A landscape with many valleys, sampled at points; each row gives a point and its height.
From any point a ball takes the steepest step (drop divided by distance) to one of its 2 nearest points. It stops when none of these is lower. Distance is the straight distance between rows; heights are no part of it.
k414: [  4,  10,  -3,  -9,  -7, -27,  -2,  -6,  -8, -28,  -8,  20, -21,  -3, -13,
  -2, -29,   8,  12,  12]  (h 327)
k533: [  7, -23,   8,   6,   1, -14,   1,  -7,   2,  -4,  25, -10,  -5,  -6,  12,
 -15,  -8,   5,  19,  16]  (h 245)
k299: [  7,   4,  17,  -2,  14, -23,   6,   5,   1,  15,  -8,  33,  -6,   9,  -1,
  19,   9,  -5,  -9,  -6]  (h 350)
k445: [ -3,   7,  18,  19,  13,  -7,  14,  -6, -12,   1,   5,  10, -13, -16, -15,
 -17,  -3,   2,  -5,  12]  (h 474)
k901: [ 10,   1,  22,  -6,  14,  -7,  12,  -2,  -2,   2,  -7,  31,  -5,  13, -16,
  15, -14, -19, -26,  -2]  (h 306)
k322: [ 18, -28,  11,  -8, -13,  -7,  12,  -4,   6, -26,  12,  -9, -11,  22,   0,
  -6, -28, -23,   0,   8]  (h 406)
k418: [  6,   6,  20,  23,  30,  -5,   4,   3,  -2,   6,  15,  -2, -20,  -9,  -7,
  -2,  19,   9,   9,   3]  (h 526)
k404: [-20,  -9,   0,   5,  -6,  22,   7,   8,  -2,   2,  -2, -31,  22,  -7,  12,
  -5,   5,   6,  -2,  10]  (h 554)
k538: [  2,   3,   8,   2,  17,  -1,   6,  14, -17, -25,  -9,   3, -12,   1, -30,
  -3,  -9,   4,  -6,   9]  (h 587)
k573: [-11,   6,  15,   8,  -4,  14,  31,   0, -10,   9, -28,   9,  11,  12,  -1,
   4,   5, -18, -22,  -6]  (h 364)
k932: [ -4,  -2,   4,  17,  -6, -18,  17,   3,   4,  11,  -8,  26,   8,  11,   0,
   9,  13,  -7,  -6,   1]  (h 399)
k142: [ 27, -24,  15,  -3,  14,   0,  -6,  14,  -6, -14,   5, -15, -11,  10,  -8,
 -16,  -1, -10,  13, -15]  (h 520)
k277: [ -2, -12,  -7,  24,  -8,  -9,  27,   1,  15,   3,  14,  -1,  21,  -3,  -1,
 -13,   4,   1,  -3,   6]  (h 508)
k61: [  2,   6,   1,  14,  21, -19,  -1,  23,   7,  -2,  -7,  -1, -15,  17,  -7,
  24,  24,  12,  21,  -2]  (h 685)
k458: [ 28, -19,   1,  -4,  13, -14,  -1,  14,  -9, -27,   0,   2, -18,  14, -15,
  -9, -12,  -1,  13,  -5]  (h 555)
k902: [-10,   6, -15,   7,  16,   9,  -2,   8, -23, -15, -11,   9,   6,  -9, -17,
  -2,  -2,  22, -11,  12]  (h 527)
k917: [-17,  17, -15,  21,  12,   4, -15,  -3,  -2,  12,  13,  -4,  -6, -12,   8,
   7,  16,  23,  11,  18]  (h 379)
k632: [ -4,  12,  13,  -4,  11,  -9,   7,  14, -13,  -5, -27,  10, -13,   0, -20,
   5,   3,  -1,  -1,  -6]  (h 617)
k218: [-14, -13,   8,  -4, -17,   8,  12,  10,  -2, -14,  -7, -29,  15,   1,   6,
  -3, -14,  -6,  -3,  14]  (h 499)
k96: [ -4,   6,   3,   4,  -8,  12,  22,   2,   6,   8, -10,  -2,  17, -11, -15,
 -21,   1, -17, -13, -16]  (h 295)
k412: [  9,  -1,  17,   0,   2,   7,  16,  -3,   5, -17,  -4,  12, -15,  18, -30,
   4, -21, -24, -30,   2]  (h 258)
k275: [ 28,  -4,   7,  -9,  16, -18, -16,   7,   4,   2,  -4,  -3, -32,   9,   9,
   0,   7,  -2,  32, -21]  (h 265)
k286: [ -6,  -2,  27,  -3, -11, -16,   8,  -7,   6,  19,   0,   1,  -8,  -7,  17,
  -4,   4, -13,   6,   5]  (h 545)
k915: [-12,  15, -22, -10,   2,   1, -32,  11,  -1,  -1,  -9,   2,   3, -17, -11,
  -1,   8,  18,  15,  -9]  (h 778)
k319: [-13,  -2, -18,  23, -16,   5,  13,   0,   9,   6,   5,   2,  26,  -3,   6,
  -6,  14,   3,   5,   3]  (h 577)
k790: [  2,   1,  -4,  -2,  -2, -29,  -6,  -2,  -3, -11,   3,  21,  -9, -13,  -7,
 -10, -11,   9,  18,   7]  (h 435)
k115: [-12,   6, -32, -11, -17,   5, -39,  -4,  -6,   4,  -8,   9,  21,  -8,   7,
   5,   6,  25,   0,  -7]  (h 726)
k685: [-11,  -6, -26,  -1, -34,   9,  10, -12,  -5, -12,  -2,   4,  36,  -8,  10,
 -13, -19,   3, -10,   7]  (h 686)
k300: [ -4,   4, -14, -15,  27,   4, -14,   2, -19, -19, -14,  -1,  -2,  -6, -10,
   7,  -7,  42, -24,  14]  (h 585)
k351: [ -5,  16,   3,   5, -10,  20,  21,   2,  16,  33, -11,  -2,  11,   1,   9,
   5,  31, -18,  -8, -22]  (h 282)
k491: [ 11,   0,  14, -18,  -5, -17,  -3,  -4,  -5, -17, -11,  13, -27,  10, -15,
   0, -27, -16,   5,  -1]  (h 215)
k587: [  4,  -5, -30, -18,  16, -16, -39,  -1,   8,  -9,   5,   1,   3,  -4,  -4,
  12,   0,  42,  -3,  -1]  (h 656)
k835: [-22,   8, -19,  12, -23,  -1, -15,   2,  -4,   9,  -4,   5,  11,   0,  21,
  12,  18,  12,  21,   8]  (h 667)
k116: [-25,  31, -19,  11,   7,  18, -28,  -2,  -2,  15,  17, -24,  -8,  -6,  13,
  17,  19,   7,  10,  14]  (h 59)
k241: [  2,   6,  -4,  -2,  10,  12, -33,  11,  12,   3,  26, -35, -12,   0,  -1,
  -1,  13,  -7,  27,  -6]  (h 434)
k528: [-14,  21,  -5,  -4,   9,   9, -34,   3,   6,  12,  21, -31, -17, -13,   9,
   6,  13,   5,  24,   7]  (h 329)
k949: [-16,   7,  -9,  16,   4,  22,  15,   0, -27, -10, -18,  12,  12,  -2, -12,
  -7,  -1,   5, -14,  13]  (h 468)
k44: [ -4,  -9, -17,   1, -10, -16, -12,  -3,   0, -10,  14,  16,  13, -16,  -5,
 -14,  -9,  12,   5,  13]  (h 542)
k488: [  9,   0,  21, -12,   4,  -6,  30, -12,  19,  21,   8,   9,  15,  -8,  20,
  13, -14, -20, -28,  -6]  (h 495)
k401: [  2,  -4,  11,   6,   1, -14, -13,  -4,   7,  13,  20, -11, -22, -11,  17,
  -6,   7,   5,  35,   7]  (h 408)
k623: [ 13, -23,  21,  -7,   2,   3,   8,  15,   8,  -6,   4, -25,   6,   7,  -4,
  -8,   1, -16,   2, -11]  (h 496)
k869: [ -7,  -5, -30,  -1, -26,  -2, -14, -11, -12, -12,   4,  24,  29,  -9,   0,
 -11, -15,  16, -13,  10]  (h 632)
k666: [ 12,  -9,   5,   8,  16, -31,   7,  15,  -3, -17,  -7,   4, -17,  14,   1,
  14,   0,  19,  20,   8]  (h 649)
k41: [-16,  25, -10,   8,  -2,  14,  -1,   1, -23,   7, -30,  19,   1, -11,  -9,
  -6,  13,   8,  11,  -7]  (h 869)
k40: [ 29, -13,  22, -21,  11,   9,  18, -10,  16,  -6,  13,   4,   3,  13,   5,
  14, -32, -29, -27,  -9]  (h 544)
k75: [ 36,  -7,  17, -11,  25,  -4, -17,   8,   6,  15,   7,   0, -25,  15,  13,
  10,  16, -12,  15, -28]  (h 214)
k922: [ -6,  11, -35, -14,  -2,  -9, -45,  -4,   4,   0,  -7,   4,  10,   0,   5,
  19,   6,  40,  -7,  -9]  (h 689)
k957: [ -5,  27,   8,   2,   4,   1, -14,   9,  14,  26,   4,  -9, -21,   5,  -4,
  14,  32, -16,  12, -10]  (h 316)
k864: [ -1, -14,  -4,   0,   0,   8,  11,  -3,   3, -15,  22, -16,  16, -17,  -8,
 -23, -18,   5, -13,  17]  (h 618)
k274: [  3,   4,  19,  -2,  -3,  10,  21,  -6,   3,  -5,  -1,  -7,   3,  -9, -23,
 -23, -16, -23, -22,  -4]  (h 335)
k840: [ -3,   8,   3,  10,  -1,  20,  37,   2,  10,  22, -14, -15,  21,  -7,  -1,
  -4,  18, -14, -18, -26]  (h 209)
k642: [-16,  33, -31,  -3,   5,  18, -25,  -3, -13,  10, -16,  10,   1, -19,  -5,
  -1,  14,  24,  11, -10]  (h 827)
k10: [-15,   5,  -3,  22,  -1,  29,  30,  -4, -17,   5, -17,  -2,  18,  -1,   0,
 -10,   8,   0,  -9,   5]  (h 416)
k148: [ 13,   6,  -3,  -2,  17, -14, -21,   3,   5,  -2,   9, -10, -27,  -7,   4,
  -3,   4,  15,  39,  -4]  (h 372)
k474: [ 22, -30,  12,   2,  -2, -20,  11,  -4,   5, -10,  20,  -1, -10,  11,   7,
 -16, -16, -11,  11,   6]  (h 354)
k603: [  1, -21, -21, -17,   5,  -3, -37,   7,   4,  -9,  17, -12,  11,  -4,  -5,
   1,  -1,  21,   6,   4]  (h 599)
k971: [ -3, -18,  16,  -5, -12,  -7,   8,   7,  -6, -19,  -4, -14,  -2,  12,   1,
   3, -16,  -9,   4,  18]  (h 453)
k976: [-11,  -1, -25, -10,   0,  20, -19, -21, -31,   2, -19,  11,  14,   1,   6,
   3,   2,  34, -26,  -1]  (h 698)
k519: [ -2, -16,  -6,  -6,  -1,   2, -26,  15,  12,  -4,  19, -28,   5,  -1,   1,
  -4,   7,   1,  27,  -1]  (h 509)
k652: [ 18,  18,  13,  -7,  21,   2, -19,  10,  15,  21,  13,  -7, -29,  11,  -3,
  16,  30, -19,  12, -23]  (h 254)
k910: [-19,  -7, -11,  -2,   2,  22, -17,   3,  -7,   4,   1, -17,  19, -12,   8,
  -2,   9,  19,  -5,  11]  (h 612)
k111: [-10,  34, -12,   9, -15,   5,  -9,   3,  14,  26,  -1,   4,  -9,   9,   2,
  15,  35, -22,   8, -10]  (h 411)
k452: [  0,  -4,  13,  -8, -16,  -7,  30,  -2,  23,  25,  -3, -13,  17,  -4,  21,
  10,   2, -17, -14, -15]  (h 461)
k11: [ 26, -14,  23, -27,  18,  -8,  -8,   8,   1,  12,   0,  12,  -5,  12,  13,
  15,   0, -18,  -1, -19]  (h 179)
k138: [-19,  -1, -16,  -3,   3,  24, -17, -20, -19,  16,  -6,  -6,  13, -10,  17,
   0,   8,  31, -20,   8]  (h 664)
k912: [ -9,  25, -12,   9,  -7, -22, -11,  -1,   3,   6,  -8,  23,  -8, -15,  -1,
   1,   9,  14,  23,  -3]  (h 567)
k755: [ 20,  -9,  21, -26,   5, -24,  -5,   0,  -4,   2, -12,  16, -19,  15,   8,
  12, -12, -14,   7, -11]  (h 137)
k615: [  5, -11,   7,  13,  -2, -18,  22,   3,  23,  15,  13,  12,  13,   9,   3,
   3,  14, -10,  -9,  -3]  (h 443)
k574: [  2,  -5,  -8,  -9,  -3,  17,  -3,  -5,  -6, -43,  21,  -2, -24,   6, -21,
  -1, -32,   1, -16,  29]  (h 369)
k814: [-10,   9,  16,   7,  -2,  15,  14, -10, -12, -10,  -1,  -3,  -8, -13, -16,
 -17, -21,  -9, -14,  15]  (h 405)
k782: [  8,  -1,  32,  -9,   0,  -9,  15, -15,   7,  17,   4,  12,  -3,  -5,  10,
  -2, -13, -21, -17,  -3]  (h 517)
k117: [-14,  -1, -12,   7, -34,   9,  32,  -9,   0,  -3, -15, -13,  28,  -3,  14,
  -7, -12, -10,  -5,   2]  (h 720)
k697: [  3,   3,  11,  -1, -10,  24,   9,  -5,   6, -32,   7,   1, -31,  14, -31,
   2, -25, -15, -17,  16]  (h 139)
k380: [ 26, -12,  -9,  -2,  18, -25,  -3,   9,  -7, -28,   2,   1, -21,   7,   1,
  -4, -11,  18,  24,   7]  (h 605)
k803: [-18,  16,  -5,  29,   5,   8,   4,   4,   1,  17,   3,  -2,  -6,   0,   3,
   9,  29,   4,   9,   8]  (h 498)
k962: [ -2,  -2,  13, -10, -25,  -2,  28, -10,  19,  -1, -10,  -3,  11,  10,   1,
   7, -26, -28, -24,  -6]  (h 415)
k284: [ 33, -28,  19, -10,   4,  -3,  14,   3,  18,   3,  14, -22,   4,   8,  11,
  -8,  -5, -20,  -1, -21]  (h 514)
k209: [ -7,  -3, -31, -16, -17,  19, -33, -23, -18,  11, -16,   8,  23,   5,  11,
   3,  10,  30, -17, -19]  (h 724)
k475: [ -6,   4,   5,  -2, -23,  10,  31,  -5,   2,   1, -26,   8,  18,  17,  -2,
   7, -13, -27, -24, -11]  (h 389)
k559: [-19,   5, -28,  14, -21,  24,  -3, -14,  -6,  11,   0,   2,  29,  -1,  25,
   3,  15,  13,  12,   2]  (h 657)
k714: [-17,  -4,   8,   3, -22, -17,   0,   1,   0,   7,  -4,  -1,   0,  -8,  18,
   1,   4,   1,  17,  12]  (h 586)
k234: [ 41, -23,  20, -10,  15,  -2,  11, -10,  12,   3,  19,   4,  -1,   6,  10,
 -11, -17, -23, -13, -19]  (h 528)
k849: [-14,  23, -14,  22, -10,  23,   9,  -1,   3,  23,  -8,   5,   7,   9,   3,
   4,  35, -12,   9, -12]  (h 383)
k530: [ -4, -14,  -3,  -8,   3,   9,  -4,  -7, -14, -27,  20,  -6,  -2,  -6,  -5,
  -8, -28,  12, -20,  33]  (h 519)

Where does a ball stop that starts at each point below?
k418 | k840
k915 | k116
k685 | k755
k300 | k573
k666 | k623
k538 | k573
k910 | k533
k117 | k533
k912 | k755
k319 | k697

Call two points neighbours if one is among the 2 nearest of the other. Go from one point of each pair to the other, from neighbour to neighbour, staying as low as possible. Name the highest point that can't be avoided.
k840 and k75 | k111
k755 and k116 | k803
k533 and k755 | k401

For each start below, name every point that the ball comes to, in order.
k642 | k915 > k115 > k922 > k587 > k603 > k519 > k241 > k528 > k116
k61 | k418 > k445 > k814 > k274 > k96 > k840
k559 | k319 > k277 > k615 > k932 > k299 > k901 > k412 > k697
k632 | k299 > k901 > k412 > k697
